The views of a scene show one set of named points, each view turned or mirrored, shifted and resized as a whole, with a little noise and some points left out.
(in the rows, 128 means zero)

Scene 1
View 1
<296>: [123 145 129 145 101 125 156  81 153 148 149 142 139 149 158 115  86 166
 131 133 114 131 142 150 119 121 144]
<235>: [117 150 112 139 100 134 176 103 147 145 135 167 128 144 202 105  71 175
 147 123  95 126 126 167 119 111 126]
<291>: [142 163  79 152 114 128 194  92 141 149 143 175 118 154 155 108  35 183
 147 113 104 147 131 185 108 129 152]
<268>: [153 181  92 134 105  94 149 134 160 128 125 155 137 181 122 151 116 125
 106  92 123 183 139 149 145 122 131]
<51>: [121 163 135 111 112  79 122 103 153 124 136 142 156 177 127 133  98 134
  94 161 114 158 150 124 127 117 124]
<110>: [117 172 110 122 118 104 137  94 120 147 118 162 164 169 127 123  51 137
 120 170 103 128 156 123 135 141 133]
<243>: [ 84 150 151 129  96 129 105  88 124 170 110 137 175 147 154 123 106 122
 119 174  99  80 161  90 157 135 127]
<228>: [123 159 121 146 100 121 134  98 157 154 128 133 145 157 131 138 119 130
 116 121 120 134 151 124 148 128 143]
<206>: [125 142 143 133 103 103 146  77 178 132 165 125 136 156 147 120 106 163
 106 140 123 153 140 144 108 107 144]
<74>: [131 165 107 156  95 120 135 117 184 151 132 126 122 158 125 156 159 120
 104  71 132 159 138 138 159 116 146]
<161>: [ 87 179 114 137 103 131 166  90 217 152 113 100 158 162 194 156 125 109
 129 110 136 151 142 124 159 119 135]
<8>: [145 152 132 134  98 101 129 109 118 141 137 163 152 163 123 124  99 148
 114 140 106 134 148 132 129 125 132]
<190>: [128 158 118 139 113 107 154  77 174 142 153 126 141 164 124 129  85 152
 113 137 132 160 147 146 116 124 157]
<5>: [196 125 175 163  67  95 130 106 148 131 157 130 168 162 124 135 174 150
 114 105 137 154 152 130 120 112 139]
<226>: [152 152 149 123  85  84 131 123 134 121 129 156 170 172 151 131 124 137
 111 138 111 152 147 125 131 114 113]
<279>: [111 172  91 152 119 133 152  80 172 165 131 125 135 159 118 144  86 129
 120 117 130 144 148 137 145 137 162]
<117>: [100 169 113 127 113 107 103 107 158 152 123 129 139 164 100 153 128 105
  84 128 119 139 154 111 167 127 138]
<44>: [ 84 182 129 132  99 131 173  73 200 153  97  98 197 164 210 150  98 108
 151 148 131 135 151 107 148 132 130]
<95>: [146 148 146 154  90 121 151  73 141 159 130 126 188 157 143 129  97 140
 141 149 131 123 164 117 126 143 148]
<72>: [129 160 139 130  95 106 139 100 125 144 118 152 181 164 154 127  87 136
 128 159 108 124 155 117 136 133 123]
View 2
<8>: [137 130  88 119 149 128 133 134 103  75 129 105 143 171 131 127 117 141
 118 157 137 134 134  94 100 102 126]
<72>: [136 125  72 136 149 154 130 142 104  68 111 103 126 168 139 133 125 123
 101 169 142 163 134  84  98  91 107]
<44>: [134 102  52 137 155 190 130 129  95  97  88 142 117 123 171 152 125  75
 111 156 131 211 130  64  90  92  71]
<117>: [133  97  87 139 128 140 162 132  95 100 119 128 129 151 110 154 107 126
 151 124 117 148 159  54  73 130 113]
<110>: [145 103  67 137 167 160 141 146 104  50 133  94 134 161 129 142 131 131
  97 152 144 146 157 101  92 103 109]
<296>: [143 120  81 100 178 140 110 120 115  80 107 129 155 141 160 138 123 111
 115 161 127 146 115 119 112  90 124]
<51>: [160 113  75 112 126 157 137 143 113  75 119 106 130 154 138 139  94 136
 146 152 135 134 162  87  97  95 111]
<268>: [157 131  76  95 140 122 144 119  78 101 178 133 141 132 141 109  91 129
 150 137 143 144 138  73  75 117 104]
<190>: [162 100  70  97 167 148 123 121 112  79 128 135 145 128 144 147 105 111
 138 141 127 136 156 105  90 104 119]
<291>: [154 119  72  90 222 130 121 119  94  68 172 122 183 118 166 120 136 118
  89 138 143 137 107 154 103 101 109]
<5>: [132 168  98  89 122  88  97 102 118 108 105 150 129 171 135 114  91 123
 160 187 126 133 118  58 101  93 153]
<279>: [143  95  71 121 186 136 136 112  98  89 137 152 146 124 132 151 125  97
 125 124 122 152 150  86  74 124 113]
<243>: [106 104  86 175 144 161 147 151 108  80  66 103 123 182 123 161 142 120
  99 153 121 174 131  68 104 106 108]
<95>: [130 129  69 127 171 136 106 119 120  69  98 138 123 162 138 142 131 100
 102 179 134 162 136  76  94  93 131]
<161>: [140 102  62 121 148 169 133 115  87 126 106 164 130 106 169 149 110  73
 140 136 124 204 123  58  83 106  75]
<74>: [128 122  92 110 142 108 145  98  76 140 137 169 148 121 139 129 101 102
 163 120 112 163 114  55  76 130 105]
<206>: [151 113  86  90 152 143 112 121 123  92  94 136 153 134 157 145 101 114
 149 153 117 137 129 112 114  92 124]
<228>: [131 114  84 125 154 130 134 120  99  97 119 139 140 147 132 142 118 112
 129 142 121 157 131  73  85 113 116]
<226>: [144 144  83 106 117 137 128 137 101  89 121 104 126 169 143 114  97 139
 136 173 143 150 129  76 102  88 112]
View 3
<5>: [116 112 143 128 153 151 137 118  80 175  63 144  78 178 104 101 119 102
 127 108 118 122 108 127 140 189 139]
<161>: [138  99 100 141 103 109 122  93 126 133  98 165 143 140  97 133 131 149
 112 152 152 139  69 136 141 175 175]
<44>: [128 106  84 152  87  87 124  80 124 142 110 180 132 141  76 132 112 152
 123 151 149 124  61 124 121 160 154]
<226>: [116  86 132 111 125 127 116 134 112 176  98 160  95 155  94 106 102 126
 121 112 125 103 116 111 131 162 131]
<291>: [105 166 132 103 135 130 103 133  80 106 140 196 128 125 108 166 116 133
 130 108 161 136 142 139 144 130 118]
<110>: [117 105 111 123 112 112 125 129 121 151 147 154 109 137  70 137  92 127
 124 119 143 104 119 109 148 113 109]
<74>: [144  96 122 125 143 143 133 124 110 137  89 130 129 150 113 120 147 121
 100 133 141 142 100 133 177 183 166]
<235>: [100 134 139 105 122 112  92 122  95 117 149 180 114 140 120 152 121 148
 126 119 154 116 120 127 119 147 142]
<117>: [142  72 114 136 126 133 141 126 140 157 118 107 119 155  85 123 118 115
 103 134 135 120  95 116 176 142 148]
<72>: [114 104 113 126 115 106 124 118 113 159 132 160  97 150  79 122 100 132
 125 120 134 102 107 103 130 141 122]
<51>: [121  81 132 120 113 138 119 131 133 174 106 148 111 148  80 127  87 119
 121 119 133 112 108 125 143 129 131]
<95>: [115 130 107 148 123 113 141  97  92 153 113 157  91 160  75 129 105 119
 134 119 133 117  97 117 138 149 119]
<296>: [101 135 136 128 125 128 115 109  96 139 119 164 105 152 101 150 108 126
 133 116 145 124 109 136 127 141 135]
<190>: [119 113 127 130 120 145 125 121 120 148 103 153 126 142  86 148  98 117
 127 122 146 137 107 145 154 127 135]
<228>: [128 105 116 134 130 125 133 116 112 144 118 136 112 154  94 129 122 122
 116 126 141 122 100 122 157 155 142]
<243>: [113  90 106 148 111  90 133  99 127 155 161 116  83 168  81 125 109 130
 120 133 135  91  82  92 129 137 133]
<268>: [141  91 119 100 135 144 124 151 113 151  90 162 135 129  98 116 123 126
 103 120 140 132 127 128 174 164 138]
<279>: [134 120 107 139 127 132 136 115 115 128 121 141 132 137  86 149 124 120
 115 131 153 141 104 136 176 136 136]
View 4
<279>: [136 148  98 125 111 131 162  99 132 120 110 150  98 146 124 129 159 138
 157 119 113 122 118 123 125 122 149]
<5>: [131 118  76 109 138  60 113 120 155 110 123 123 109 137 128 119 136 158
 104 127 117 148 172 109 108 112 134]
<110>: [141 161 111 133  92 119 148  85 124 129 153 141 116 173 121 123 134 106
 150 125 101 126 140 100 135 133 176]
<44>: [147 150 112 175 155 105 174 111 156 128 143 150 137 141 137 133 145 112
 145 110 151 114  92 108 146 122 153]
<74>: [144 136  90 132 136  96 135 115 128 112  83 145  98 118 105 120 160 147
 135 120 104 129 130 135 116 115 117]
<161>: [149 135 103 168 158 107 166 116 146 123 111 152 122 121 125 134 153 123
 144 116 134 115  88 124 136 124 131]
<235>: [170 103 102 146  98 125 133 108 159 129 153 166  86 133 119 124 110 106
 160 144 116 112 134 120 131 141 155]
<206>: [127 101  79 130 126 109 145 110 151 126 138 130 100 146 136 144 124 133
 133 131  96 131 130 115 115 132 154]
<228>: [141 144  97 137 123 108 141 103 133 121 121 142 107 145 120 120 147 134
 138 116 108 125 138 120 123 113 147]
<243>: [144 156 109 175 128 115 138  94 132 137 164 140 128 168 126 103 133 120
 127  91 103 115 147 118 140  85 180]
<226>: [143 135  95 137 123  71 120 106 133 122 141 127 122 149 113 120 126 115
 120 132 100 142 157 102 124 133 145]
<8>: [143 138  99 124 100  99 126  97 131 123 140 137 106 159 118 117 129 122
 134 131  94 134 162 108 122 126 159]
<291>: [162 114 103 105  70 139 144 100 154 123 138 171  70 143 123 133 125 117
 177 157 121 117 137 114 127 157 158]
<95>: [136 136  95 129 125 101 148 106 162 123 154 139 116 156 146 123 138 140
 131 121 139 129 145 102 130 114 167]
<190>: [125 130  90 120 112 117 158 101 135 123 126 133 102 154 130 145 141 131
 146 131 100 130 120 110 120 142 154]
<117>: [129 160  96 152 132 104 137  97 103 123 105 128 120 151 103 120 154 130
 128 101  70 128 134 128 122 105 143]
<296>: [144 109  90 128 110 118 144 108 159 127 150 147  95 148 136 133 123 128
 144 133 117 123 138 111 124 131 162]
View 5
<5>: [107 177 198 114 126  79 150 112  91 188 122 112 131  96 140 132 115 159
  79  94  96 152 119 132  79 193 147]
<51>: [121 152 142 150 124 102 149  77 109 155  79 134 113 159 192 110 104 146
  89 124 104 133 148 161 112 123 131]
<206>: [ 94 154 147 127 118 103 133  95 105 143 105 150 102 102 176  88 121 134
  86 130  88 129 166 151 118 151 131]
<243>: [120 127 145 161 146 100  85  77 132 145  51  90 117 178 119 123 156 171
  85 166 152  99 144 153 129 137 153]
<228>: [105 127 158 148 116 131 123  89 106 139 113 128 128 141 135 116 124 155
  80 145 123 149 133 137 122 159 139]
<8>: [128 164 157 140 110 108 152  90 115 131 100  96 105 161 172 117 123 162
  89 150 143 136 128 132  99 155 141]
<279>: [ 91 116 141 160  98 164 118  78  96 121 118 147 126 137 135  81 118 137
  71 159 124 159 124 140 139 151 128]
<268>: [126 124 163 148 100 146 171 100  85 132 151 142 142 161 174 128  72 167
  75 125 103 184 136 133 111 158 130]
<117>: [102 124 144 173 135 140 126  61 125 159  98 149 149 175 135 160 113 145
  76 148 128 163 128 144 126 153 139]
<235>: [126 134 143 117  91 122 131 129 105  70 129 111  78 127 180  67 126 180
  91 168 121 111 193 133 123 151 134]
<190>: [ 96 136 140 149 105 132 137  80  93 138 104 151 110 129 176  79 105 130
  80 132 100 149 141 154 128 135 124]
<110>: [132 135 136 166 107 124 136  75 106 126  74 100 103 185 175  75 114 156
  88 157 142 127 123 153 124 111 133]
<161>: [ 97  69 156 150 123 143  85 113  88 130 125 156 146 130 108 104 108 185
  69 135  81 142 187 161 160 147 136]
<72>: [134 134 154 150 119 102 122  97 101 141  81  91 111 170 157  90 119 178
  86 141 131 119 140 153 118 130 140]
<291>: [119 142 141 124  62 157 157 112  87  65 142 117  73 124 199  25 112 149
  85 170 132 136 151 123 121 145 118]
<74>: [ 93 117 170 140 115 151 135  98 101 140 158 160 154 128 125 153 103 157
  72 137 108 182 144 126 123 192 139]
<44>: [110  64 154 159 125 122  65 113  80 140  87 122 135 145 102  66 117 195
  71 132  89 115 174 176 166 119 140]
<95>: [109 140 167 144 114 102 110  99  84 157  83  91 114 130 126  62 134 157
  77 132 125 124 113 149 118 145 141]

In a view up to two points have been moved. Name them for each view, in the order of its rows, or write none.
view 1 => <296>, <190>
view 2 => <44>, <74>
view 3 => <291>
view 4 => <95>, <117>
view 5 => <51>, <8>
